A landscape with many valleys, sampled at points; each row gives a point and its height.
A ball rolls from a point to whichever of its 2 nearest points has the largest drop for the distance, and stops where none of them is lower. Distance is the straight distance between rows; heights are no part of it.
z148: [-16, -35,  11,  22, -22, -21,  12,   4,  -8,   3,  -4,  61, -12, -17,  17,
   2,   9, -32, -32, -31]  h=256
z449: [-36, -14,   8, -22, -20, -15,  14,  -6, -37,  12, -33,  58,  -4,  44,  30,
 -13,  48,   3, -34, -49]  h=297
z778: [  6, -22,   8,   7,  45, -14,  16, -34, -29,  26, -56,   8,  11,  -3,  26,
  22,  15, -74,  16,  31]  h=563
z204: [-57, -69,   1,  -1, -42, -15,  40,  27,  25,  32, -30,   8, -10,  50,  52,
   7,   7, -34,   5, -42]  h=91
z159: [-53, -46, -30,   3, -31, -25,  51,  23,  57,  29, -15, -15,   7,  10,  -6,
   7,  -8, -17,  -7, -39]  h=274
z676: [-26,   2,  37, -14, -44,  -4, -25, -10,  -8, -13,   3,  74, -47,  34,  38,
 -14,  -4,  -5, -50, -21]  h=445
z164: [ 52,  57, -38, -39,  30,  -1, -23, -23,  22,   6,  42, -39,  12, -13, -52,
 -27,  -1,  63,  -4,  12]  h=97
z314: [-19, -64,  22,  18, -34,  -1,  45,  -2, -23,  34, -78,  10,   2,  38,  13,
  -1,  74, -32, -39, -43]  h=249
z558: [ 10, -13, -22,  16,  21,   3,   9, -12, -37,   7, -28,   5,  22, -13,  14,
   3,  14, -48,  45,   5]  h=575
z311: [-24, -16,  -9,  21,  45, -17, -26, -25, -10,  10, -30,   1,   1,  15,  36,
  10, -26, -91,  28,  55]  h=516
z103: [-43, -49, -10,  41, -57, -17,  21,  18,  59,  19, -29,  -1, -22,  15,  21,
 -19,   2, -24,   1, -31]  h=198
z847: [-40, -37, -16,  17, -61,   2,   0, -16, -10,  11, -28,  33, -15,  52,  28,
 -45,  15,  32,   9, -65]  h=384
z930: [  1,  30,  -6,  -8, -12,  38,  43, -14,   6,  13,   9, -20,  -3,  35,  -7,
  17,  -4,  36,  16,  37]  h=419
z129: [-34, -19, -17,  -4,  36,  13, -55, -24, -39,  10, -45,   6,  22,  21,  28,
  -2, -33, -66,  55,  17]  h=465
z356: [  5,   2,  -4,   2, -17,  37,   1,  59,  14, -31,  32,  -7,  24, -11, -38,
  20, -30,   9,  45, -14]  h=515
z846: [ -6, -37,   3,  40, -45, -29,  -8,  -4,  22,   8, -11,  50, -16,  -4,  20,
 -53,  21,  -7, -39, -36]  h=307
z596: [-10, -24,   8,   9, -16,  38,  18,  17, -64,  17, -63,  -6,  28,  32,   7,
  -7,  72, -33,  20, -22]  h=169
z365: [-20, -51,   7,   9, -16,  15,  30,  13, -70,  45, -81, -29,  26,  41,  14,
 -23,  82,  -4, -31, -38]  h=259
z174: [ 20,   7,  37,  35, -28,  14,  15,  35,  38, -18,  17,  12, -13,  -5, -29,
  13,  10, -39, -35,  29]  h=295
z781: [-44, -77,  21, -12, -38,   6,  43,  39, -10,  55, -56,  -4, -11,  60,  27,
  10,  49, -50, -13, -58]  h=176
z438: [ 15,  47,  12, -43,  25,   4, -23,  16,  16, -36,  38, -61,   1, -25, -22,
  19, -16,  52,  18,  15]  h=235
z300: [-17,  38, -11, -41,  16,  -5,  44, -18,  18,  12,  13, -52,  12,   0, -11,
  38, -10,  51,   4,  27]  h=388
z423: [ -2,  26,   1, -12,  26,  21, -34, -11, -36, -50,  11, -26,  -8,  12,  42,
  30, -28,   2,  49,  31]  h=369
z504: [ 16,  19,  35, -12, -13, -10,   0, -17, -35,   3,   6,  30, -21, -23,   6,
  15,   5,  -6, -13,  15]  h=406
z767: [ 39,  29,  19,  12, -10,  41,  11,   4,  20,   3, -12, -15,   2,  32, -24,
  12,   2,   4,  24,  68]  h=446
z617: [-10,  40, -27, -30,  29,  -2, -12,   4,  24, -27,  -3, -62,  20, -27, -54,
  34, -21,  30,  33,  21]  h=293
z396: [-33, -65, -19, -15, -17, -12,  57,  24,  10,  43,  -8, -31,  23,   2,  -3,
  13,  -5,   5,  20, -60]  h=323
z830: [ -1, -26,  12,  25,  -3, -39,  36, -17,  10,  26,   2,  21,  -6, -31, -12,
   7,   9, -12, -41,   3]  h=305
z64: [  8,  18,  38,  -3,  28,  12, -52, -35, -52, -14, -29,  24, -32,   1,  23,
   6,   3, -42,  16,  43]  h=481
z981: [-33, -32,   6,   0, -41, -15, -20,  14,  -1,  -1,  -1,  44, -21, -28,   5,
 -15, -34,  27,  -4, -59]  h=382
z472: [ 79,  34, -10,  30,  24,  11, -19, -30,   7,   4,  -2,   5,  12,  33,   1,
 -40,  10,  29,  10,  53]  h=242
z940: [ 56,   2,  -1,  37,  26,   0, -61, -18,  -8, -15,   1,  10, -15,  -3, -12,
 -27, -16, -30,  36,  48]  h=549
z615: [-21, -18,   4, -13,  -7,  15,  31,  -7, -58,  17, -33,  29,  25,  19,  15,
  16,  37, -27,   0, -38]  h=245
z434: [  4, -13, -16,  32, -25, -33,  -5,  -9,  30,  16,  14,  28,  -6, -32, -28,
 -61,   1,  22, -42, -30]  h=351
z842: [-11,  18,   2,  -3,  38, -15,  23, -33, -11,   2, -23, -30,  -6, -11,  27,
  41,  -3, -25,  21,  64]  h=558
z121: [ 60,  26, -20,   4,  24,  14, -21, -14,  31,  10,  35, -12,   6,  21, -58,
 -39,  13,  34,  16,   6]  h=155
z604: [ 40,  37, -20,  -4,  23,  21, -13, -24,  -5, -19,  35,   6,   2,  27,  14,
 -11,  -8,  28,  18,  27]  h=277
z144: [ -4,   5,  -4, -12,  55, -23, -24, -29, -48, -15,   6,  -2,  -4, -41,  14,
  22, -22, -19,  23,  22]  h=594
z937: [ 54,  -1,  37,  55, -25,  24,  -7,  26,  21,  -9,  16,  26,  -3,  21, -11,
 -23,  14,  -5, -25,  17]  h=253
z997: [  6,  31, -14, -26,  25,  10, -10, -13, -40, -21,  45,  10,  16,  12,  52,
   3, -15,  48,   5,  -9]  h=306
z991: [-36,  24,  15, -46,   1, -24,  17,  -2,  30,  -5,  26, -43,  -7, -17,   0,
  35, -31,  35, -37,   4]  h=418
z405: [ 27,  -7,  40,  28, -27,  -9, -27,   0,  15, -11,   3,  81, -28,  36,  34,
 -42,  13,   0, -60,  -6]  h=420
z371: [-21, -23, -43,   3,  -7,  10,  31,  51,  -9,   2, -28, -44,  52, -32, -45,
  18,  -2,  -1,  47, -34]  h=522
z786: [ 22,  25,   2, -38,  16, -27, -30,  16,  15, -10,  63, -10, -23, -46,  -4,
  -5, -14,  31, -41,   4]  h=650
z511: [ 41,  16, -12,  21,  -9, -27,  15, -10,   6,  15,   4,  34,  10,  -3,   1,
 -51,  14,  28, -40,   7]  h=381
z725: [ 42,  14,   2,  11,  55,   6, -86,  -6,   5, -44,  44, -20, -17,   5,   8,
 -18, -25, -18,  33,  56]  h=569
z659: [ 14,  25,  32, -12,   0,  16,  -7,  10, -19, -28,  23,  -4,  -5, -35,   1,
  35, -15,   0,  14,  31]  h=370
z123: [-24,   4,  -8,   5,  23,  36, -58, -12, -26, -26, -15, -23,   1,  14,  22,
   3, -60, -36,  52,  35]  h=414
z131: [ -4,  31, -38, -23,  31,   8,  30, -30,  14,  20, -16, -49,  16, -27, -34,
  16,  -2,  18,  26,  23]  h=350
z808: [-45,  12,  32, -46, -11,  23,  27,   6, -34, -16,  18,   9,   0,  37,  55,
  50,  -2,  11, -13, -17]  h=354
z828: [  1,   5,  16, -15, -21, -37,  19, -10,  33,  39,  10,  -4, -30, -41, -34,
  -8, -10,  26, -41,   5]  h=352
z692: [ 10,  33,   1, -15,  38,   7, -19,  -8, -38, -46,  31,  21,   8,  17,  71,
  23,   8,  -7,  14,  24]  h=332
z280: [-48,  -7,  -2, -27,   3, -56,  17,   8,  57,   8,  32,  -3, -16, -24,   9,
  22, -25,  26, -43, -14]  h=441
z277: [ -4,  -5,  -6,  20, -59,  61,  33,  26,   8,   9,   5, -10,   6,  52,  -7,
 -19,   9,  17,  21, -18]  h=448
z769: [ 78,  18, -32,  45,  35,  14, -27, -18,  47,  -1, -11, -20,  27,  26, -51,
 -54,  30,  21,  22,  33]  h=200
z743: [-18,   2,  20, -37, -26, -28, -21,   7,  65,  14,  12, -21, -41, -46, -58,
 -30, -25,  37, -47,  -2]  h=397
z415: [  9,  48,   3,  -1,  42, -32,  21, -36,  25,   1,  -3, -36,  -1,  -6,  -8,
  17,  -6,   7,  -5,  68]  h=524
z111: [ 14, -14,   4,  34,  24,  14, -52, -34, -39,  -6, -43,  21, -12, -10, -17,
 -11,  -6, -56,  38,  53]  h=521
z214: [-13,   1, -25,  11, -33,  45,  12,  55,  27,  -8,   1, -39,  28, -11, -67,
   9, -10,  14,  22, -38]  h=497
z928: [  3,  44, -12, -17,  45, -42,  11,  -8,  48, -22,  31, -40,  -1, -30,  -9,
  23,   9,  -5, -35,  34]  h=494
z889: [-23, -11,  -5, -14, -34, -30, -27,  25,  40,  12,  11,  14, -37, -35, -48,
 -19, -36,  34, -11, -51]  h=421
z771: [  9,  58, -18, -57,  32, -15, -30, -11,  32,  -7,  34, -66,   5, -22, -37,
   8,  -8,  60, -30, -10]  h=170
z689: [ 23,  20,  -9, -14,  31, -30, -38,  -2,   3, -15,  40, -10,  -3, -77, -31,
  -1, -10,   1,  -5,   3]  h=634
z132: [-22,  18,  -5, -19,  -5,   1,  23,  -5, -12, -15,  39,  20,   1,  15,  33,
  13,  -8,  18, -20, -15]  h=329
z814: [ 12,  20,   4,  -1,  52, -16, -66, -16, -15, -38,  30, -33, -15, -45,  21,
  -9, -31,   2,  28,  39]  h=591
z155: [ 53,  24,  20,  19,  -7,  -3,  -7,   1,  22,   5,  30,  56,  -5,  27,  33,
 -39,   6,  39, -54,  22]  h=400
z799: [ 21,  16,  23,  25,  -7,  36,  13,  31,  10, -28,  16,   2,   1, -10,  -4,
  40, -10, -38,  10,  29]  h=336
z700: [-33,  21,  -8, -17,  34, -26,  -3,  20,  61, -17,  45, -16,   0, -33, -12,
  23,  -3, -11, -51, -18]  h=464
z73: [ 26,  23,  30,  -1,   8,   9,  -1, -29, -47,  -8, -42,  27, -17,  13,   6,
  14,  31, -15,  -9,  30]  h=442
z422: [-42, -41, -14,  -9, -24, -17,  22, -19, -17,  17, -11,  38,  -3,   8,  18,
 -25,   1,  18, -13, -72]  h=342
z704: [-14, -26,  -6,  32, -49,  55,  26,  69,   9,  -7,  -2, -19,  30,   2,  -9,
  -3,  11, -12,  26, -31]  h=473
z826: [ -1,  -1,   1,   0, -14,  11, -22,  29,  -9, -15,  41,  14,   8, -36, -31,
   6, -35,  26,   7, -42]  h=530
z569: [ 55,  13,  26,  37,  -6,  27,  -8,   3, -22, -19,  -9,  29,   2,   9,   8,
  -8,  25, -16,   1,  35]  h=289
z538: [  5,  -5, -11,  -9,  28, -38,   3,  -2, -31, -12,  26,   9,  20, -61,  -5,
  35, -18,  -8,   6, -20]  h=614
z984: [-12, -78, -24, -15,   6, -15,  86,   0,  -1,  50, -28, -17,  24,  32,  21,
  14,  29, -17,  -6, -45]  h=365
z439: [ -9, -29,  -1,  19, -71,  55,  -8,  20,  -9,   7,  -4,  21, -11,  50, -10,
 -45,   2,  37,  15, -54]  h=422
z723: [ -2,  -7, -28,   2,  13,   9,   6,   5, -31,  -1, -29, -14,  39, -41, -21,
  34, -24, -17,  57, -14]  h=548

Where does a ball stop that starts at each point below?
z415 | z164
z930 | z164
z111 | z937
z405 | z148
z689 | z937

Call two points neighbours if one is among the 2 nearest of the other. Go from one point of each pair to the other, from neighbour to neighbour, staying as low as possible. Name the highest point that can't be avoided.
z164, z204 | z558
z148, z204 | z889
z596, z204 | z365
